A landscape with many valleys, sampled at points; each row gives a point and its height.
A ball rolls from a point to the lowest of its 2 nearest points, and stops where none of them is lower. Distance is the straight distance between rows; heights are no part of it.
Q574 (h 41.5): [  9 -20 -12  -3   5  -4  -1  -8  14   4 -41  -2  -1  -5  11   6  -8  14
   9  25  -3   2]
Q335 (h 53.0): [-12  -7 -18  10 -10  12   6  -3  -2  -4  31  19   4   7  -8  -7  -6 -12
 -14  -5  -4  28]
Q408 (h 75.7): [ 11   2  -4   1 -14 -13  -4  21   2  11 -26   4  -3  -2   1 -13  12   4
  -2  16   2 -22]
Q949 (h 57.2): [-10  -5 -18  -9  -6  14   4 -11   0  -1  19  10   9  27  -2   8  -9  -5
  -9  -7 -16  28]
Q378 (h 31.3): [  5 -10  10 -17  22 -11  11  -2   9 -13  12  32   3  10  21 -18   2   9
  -2  -5   7  13]
Q123 (h 74.3): [  8   5 -14  14 -15  -6  -4  32  -2   1 -29  -8 -15   4  -7  -7  19   5
  -5   4   4 -38]
Q227 (h 58.4): [ 10  14  22   4   4 -11   0   5   4  10  22   5  16  -3   1 -13  12  10
   6 -16  27 -22]
Q261 (h 60.0): [  4   2   9 -17   5 -22   3   4 -13  14 -17  -7  14  -7   0 -10 -20   9
  -4   6 -13   0]
Q492 (h 26.8): [  8   0  17 -10   6 -12 -10   5  -3   1 -29 -18 -14   2  18  -5  12  16
  10   2  -1 -27]
Q504 (h 27.9): [ -6 -11   0   3 -14   6 -15  -3   5   3  -7   0 -21 -24   4  -1   9   2
 -10  -6   0 -13]
Q810 (h 45.8): [ -5   7   9  17  -7   9 -13  13   5   6  18 -11   1  -6  -4   3   7  11
   3 -10  25 -16]
Q328 (h 81.0): [-15  -3  -9 -15   2   9  -4 -12   2  -7   5  -7  -8   3  -5  23  -5  -9
   1   1  -9  13]
Q518 (h 37.1): [ -2 -11  10  -8  13  -9   2   1   0 -18  19  11  -8  -1  12  -5  -3  10
  -1 -14   4  11]
Q839 (h 64.1): [-11   4   3   7   9  15  -3  -2   1  10   2 -12  16  25  -4  11  -5  14
  14   3  22   0]
Q486 (h 67.4): [-24  -7  -6   7  24  13  14   5  -1  12  16  -4  23   9  -7  20 -25  12
  -1   8   6  17]
Q15 (h 42.1): [ -9  17  10  -9 -17   0 -15 -26   5  19  -3  12  15   2   3  -7  10 -17
  -8  -7  -4  -6]
Q337 (h 27.0): [-22  -8   9   9  -3  15  -7  -9   1  -3  17 -18 -15 -25  -9  16  -5  -1
 -11 -12   4   0]
Q286 (h 26.9): [  6   3  20 -12   0 -23  -2 -21  -3  17 -13   6  -3 -17   8 -14  11  -7
  -1  -2   1 -26]
Q442 (h 50.5): [ 11   9   0  24 -10  14  16  23  -5 -18  21 -10  -2   2 -14   5   2 -14
   3 -13   8   3]
Q763 (h 58.3): [ -9  -1   4   1  11  11  -7  -6  -1  17 -25 -19  14  12   0  14  -4  16
  21  18  10  -9]
Q571 (h 37.0): [-10 -22  -9  -4   5   3   5 -10   0   6  -6   9 -12 -16   4  11 -22   8
  -3  10  -4  16]
Q239 (h 42.6): [  0 -30   0   0   9  -3  -2 -23   9   9 -16   7 -10 -37  14  -2 -16  16
  -9  13   2   5]
Q719 (h 42.9): [  3 -10  -6  12 -11  10  -6 -21  13   9  28  30   2   2   3 -13  12   3
  -8  -5  19  12]
Q706 (h 71.2): [ 19  10   2  -3 -25  -2 -11   6  11  -9  -9 -10 -11  13   1   2  28 -10
   7 -14  -6 -21]
Q407 (h 72.6): [  6  12  -6   1 -20  -4  -6  23   1  -9 -25 -21 -16  10  -7   6  20  -9
   4  -3 -15 -29]
Q157 (h 32.5): [  7  -2   0 -11   8 -12   1  20  -5  -3 -34 -14 -13  13   7   2   1  14
  12  19   2 -22]
Q828 (h 70.9): [ -7   7  12  15 -14   9  11  -5  -2 -15  39  -4  -7 -10  -9   5   1 -10
   3 -19 -24  23]
Q742 (h 66.5): [ -2   7  22 -10  -2 -11  -1 -14  -2  -2  25   3   8  -6   3  -5   8  -4
  -2 -19  -4   2]
Q197 (h 61.1): [-24  -2  -2  12  10  11  14  20  -8   0  25 -12   7  -2 -12  16 -21   6
 -11   2  16   6]
Q77 (h 45.4): [ -1 -14 -16   0  -3  12 -13 -19  12  20 -39  -6  16  -8   4  13 -10   6
   2  20  -9   5]
Q608 (h 22.0): [ 12  -4  18 -24   2 -19 -10 -10  -6   1 -22  -7 -18 -11  18  -9  15  -1
   2  -6 -12 -18]
Q732 (h 36.9): [-22   6  15  11  -6  10 -10  -1   2   6  16 -29   1  -9 -10  17  -4   7
  -5  -8  12 -14]
Q517 (h 45.3): [ -3  -7  13   2  18   2   3 -14   4  -2  16   0   3   1  16  -4  -8  18
  -1  -7  19   5]
Q56 (h 36.3): [  9   8  14 -22   2  -4 -13 -14  -1  -5 -15  -7   1  33  19  -3  12   3
  20  -7  -1  -5]
Q300 (h 38.4): [ -4   1  -5   2   2  15   5   6   8 -11  13   6  -8  27   4  13   6   6
   9  -2  26  10]
Q920 (h 18.9): [  0 -11 -20  24  -3  14   5   5 -10 -19   5  -5 -23 -19 -19  10   1 -20
  -7  12  -2   4]
Q869 (h 76.6): [  7  14  -9  -1 -25  -4 -13  12   2  11 -26   3  -1   5  -7 -14  18 -15
 -11   2 -12 -23]
Q606 (h 53.2): [ 5 -4 14 10  5 -6  1 19  3  7 12  9  5 -7  4 -7  3 16 -3 -3 31 -7]
Q544 (h 51.7): [ 14  -3  11   6  12 -13   1 -27  13  12 -10   9   3 -14  24 -18   7   7
  10   4  20 -11]
Q35 (h 37.6): [ 11 -13   0 -17  11 -19   6  11  -2   0 -32   2  -6   2  12  -3  -8  15
   8  15  -3  -1]
Q236 (h 83.3): [ -6  -4 -23 -27  13   6  14  -3   0   1   4   5  -4  16   2  28  -2  -5
   5   9  -9  23]
Q960 (h 48.9): [-13  -8  -8   4  -1  25 -15 -13  11  17 -40  -9  -3 -12   6  19  -2   9
   0  13  -6 -17]
Q18 (h 53.1): [-16 -11   1   7  14  19  -6 -16   9  19 -24 -23  -1 -12   1  24  -3  19
   8  20  13 -16]
Q445 (h 68.2): [  0  12  12   0  -2   1 -13   5   1   4   2 -10  14  26   1  -5   9  11
  11  -6  12  -6]
Q438 (h 24.8): [ 12   2   7  -2   6 -26  13  42  -9 -21  -2  -4 -10 -11  -5 -10  -1   0
  -2  -3  -3  -9]
Q968 (h 62.6): [ -3  13  21   1  10 -11   4 -15   2  12  28  13  20   4   6 -15  11  -3
  -4 -18  20  -7]
Q759 (h 77.6): [  5   4 -16 -10 -19  -1 -10  11  -8  -2 -21  -4  -4  16  -9  -4   0 -12
  -4   6 -13  -4]
Q827 (h 45.5): [-13   7  -2 -15   4  20 -14 -25   6  14 -15 -13  13  25   2  16  -3   3
  14   0  -8   7]
Q360 (h 31.6): [ 18 -12 -24  23  -1  19   0   8  -7 -27  12  11 -28  -6 -13   0  11 -19
  -1   3  11   2]
Q737 (h 55.7): [ -9  -2  -5  15  -3   3  10  15  -4 -11  25  -4   0  -8 -10  -2  -6   3
  -7 -10  14   8]
Q615 (h 41.8): [-12  14  10   8 -17   0 -10 -18   3  32 -11  15  16 -13  -5  -4   5 -15
 -10   2   6 -25]
Q760 (h 62.7): [  0  -6 -12  -5   3 -14   9  16  -8  21 -16   4  17  -7  -7   1 -29   9
  -8  13 -14   8]
Q491 (h 56.7): [ -1  -2  -1 -19  18 -15   7  -9  -8   8  -5   4  26   9  11  -7 -16  10
  -2   2 -20  15]
Q770 (h 48.8): [-11 -12  -7  17  -7  18  -5 -12   6  -8  38  16  -3  -8  -3  -1   3  -4
 -11 -13  10  18]
Q355 (h 42.8): [  2  -8   5 -16  31 -12  13  -1  -3  -5 -21  -8   3   9  16   7 -13  20
  21  11   4   4]
Q52 (h 47.4): [  9 -19   4  11  11  -6  -5 -25  15  11 -24  -7  -3 -31  24 -10  -2  13
   0  15  12 -13]
Q276 (h 41.9): [ 32  -4 -12  22 -11   8   1   3   2 -25  16  15 -24 -15  -8  -7  13 -20
   9  -5 -13   2]
Q27 (h 33.3): [-21 -13   4   8  -1  19 -13 -11  10   3  -2  -9 -28 -30   0  22   7   5
 -11   0   3 -15]
Q610 (h 40.3): [ -5   1  13 -23   5  16 -20 -32   4  -1 -15 -14  -5  19  14  12   7   6
  16  -7  -4  -6]
Q681 (h 38.5): [  2  19  -3 -12 -26  -8  -9  -9   4   6   0  18   1   2 -10 -11  16 -27
  -9  -6  -9  -5]
Q144 (h 23.5): [ -3   6  15 -12  11 -24  14  21 -13 -18  13  -3   9 -14  -7 -12  -8  -4
  -9 -12 -14   7]
Q190 (h 50.6): [ -6 -10   9  -3  34  -1  10 -14  -1  -4  -3 -15   5  -9  18   3 -13  23
  10   1  13  -1]
Q900 (h 69.9): [  1   9  15  -8 -10  -4 -18  -1   3   5  -5 -12  -3   7   3  -1  14  -2
   0  -7  -1 -19]
Q199 (h 66.4): [ -6 -10 -13   6  18   1  15  13   1  17 -10  -3  18   1  -4  14 -28  19
   0  14   5  12]
Q521 (h 61.6): [-15  -4 -24  -3  -4  11   2  -4  -6  14   5   1  12   7 -11  16 -22 -12
 -13  -2 -19  25]
Q72 (h 69.0): [ -4  -1  20  -3   4  -5   0  -9  -1 -22  27  -3 -10 -18   1   2   6  -6
   1 -24 -19  17]
Q164 (h 38.3): [ -5  19  12   3 -13  -4 -10  -3  -5  36 -19  -3  26  -1 -12 -12   2  -1
  -6  11  -3 -29]
Q53 (h 29.9): [  1   9  -2  -7 -11 -24  10  14 -14  -4  11   7   4  -7 -11 -19  -3 -15
 -10   0 -18   9]
Q498 (h 38.9): [ 19   1   2  21 -11  -6   8  17 -11 -18  16   2 -15 -25 -14 -10   3 -18
   0  -3 -18  -3]
Q701 (h 55.2): [ 12 -11  -1   7   4  -7  -7 -21  16   8 -10  11  12   1  15 -12   2  12
   6  14  14   9]
Q402 (h 29.6): [ -7 -11 -16   5  -7  10  -1 -11   7   6   1  13   2   3   2   2 -13   9
  -5   9   5  21]
Q847 (h 36.4): [  6  -1  -8  -6  -8   6 -12 -26  11   3   8  27  -2  19  15 -12  12   1
  -1  -2   2  16]
Q194 (h 19.4): [ -7  -1 -13   8 -19  18 -13  -4   5  10  -5  11  -9   0  -3   0  -1  -1
  -6   4   4  -3]
Q884 (h 35.2): [ -4  20  10 -11 -12 -27  -2  10 -10  15 -20 -10  17  -2 -10 -17  -1  -6
  -8   4 -11 -25]
Q282 (h 72.8): [ -3  -2  -4  26  -9  18   5  -7  -7 -20  31   1 -19 -19 -13   5  -3 -23
  -3  -7 -16  18]
Q650 (h 37.2): [-15  -7  -7   1  25  -3  22  25  -4 -20  15   1 -15 -17 -12  11 -16   2
  -4   3   2  16]
Q764 (h 45.0): [  4  18   1  20 -17  22  12   6  -8 -14  13 -19 -13   0 -14  19  12 -17
   7  -4  -8  -1]
Q217 (h 51.5): [ 17   7  -1  -2  10  -7   6  23   7 -12   2  21   5  37  11 -14   5  11
   8   1  15  10]
Q560 (h 31.9): [  4   4   9 -11  18   4  -2 -13   2  -3  -2   2   8  33  21  -9   8  22
  21  -6   4   2]
Q937 (h 34.6): [  0  22  -5  -3 -22 -18   1   8 -10  10  -2  12  15  -3 -20 -16   0 -25
 -15   6 -16  -4]
Q287 (h 64.8): [-12   4 -17  -5 -15   6   1  10 -12   8  -3 -13   4  -8 -22  11 -19 -17
 -18  -2 -26  12]
Q895 (h 66.9): [  2   1 -24 -10 -16   0   0   4 -13 -10 -13  -6  -7  -5 -17   3  -9 -29
 -10   4 -40   7]
Q563 (h 26.1): [ -4  14 -16   5  -1  16  14  10   2 -13  17 -11  -6  16  -9  18   4  -7
   3  10  19   8]
Q904 (h 31.4): [ 19  -1   0 -20  -5  -8  -8  -9   9  -7  -3  21  -8  24  15 -12  16  -2
   7 -10   3  10]
Q820 (h 46.5): [ 12  10   0   5   8  10   5  22  14 -20  18  15   0  32   4  -4  13   4
  12 -20  23   3]
Q523 (h 37.9): [ -1   9 -14   9  -6  23  12  -8  -1 -17  21 -10 -12   2 -14  23  12 -20
   2   6  -1  16]
Q752 (h 75.5): [ 18  -1  -7  42 -13  24   7   1 -14 -21  24   5 -10 -17 -24  -1   0 -22
  -8   0  -6   9]
Q955 (h 31.5): [  5  13  27 -14   6 -32  -1   5 -10  13 -10  -8  10  -8   4 -17  11  -6
   2  -3  -3 -35]
Q607 (h 15.2): [  8   7  26 -11  25 -23  12  35  -4 -16   9  -2   7 -11   1 -14  -6  12
  -1 -11   5  -3]
Q349 (h 54.9): [ 13  -8 -10   8   3  -4   3   1  14  -2  -5  24  13  21  12 -16   1  14
   6  10  19  14]
Q502 (h 51.8): [  0   1  -5 -16  12   5  -1 -14  -3  14 -11  -4  26  29   6   8 -18   6
   9   1 -18  19]
Q823 (h 32.3): [ 17   7   8  16   2 -20  20  41 -11 -13  15  -2  -2 -25 -15 -17   4 -10
  -4  -3  -5  -8]
Q671 (h 26.0): [ 13   6  12 -17  14 -16   0 -10  -1  -1  -2  16  10  17  21 -15   5   9
   6  -4   4   6]
Q931 (h 79.1): [ -1  -4 -15 -22  -4  -4  -3  -4  -3   1  -9   3   1  12   0   5 -13  -8
  -2   0 -20  12]
Q633 (h 29.7): [-15  -8 -16  13   4   5  12  12 -12 -16  20  -7 -15 -27 -17  16 -15 -13
  -8   4  -4  15]

Call two points neighbours if one is among the 2 nearest of the other. Go from one point of each pair to the other, from neighbour to neighbour, staying as low as possible. Name the highest point that can't be avoided.
Q194 / Q563 -> Q701
Q194 / Q337 -> Q27
Q608 / Q607 -> Q15
Q671 / Q920 -> Q190
Q607 / Q920 -> Q276

For each start below, name the point where the ball stops.
Q701 -> Q194
Q407 -> Q608
Q282 -> Q337
Q486 -> Q563
Q199 -> Q671
Q895 -> Q671
Q960 -> Q608
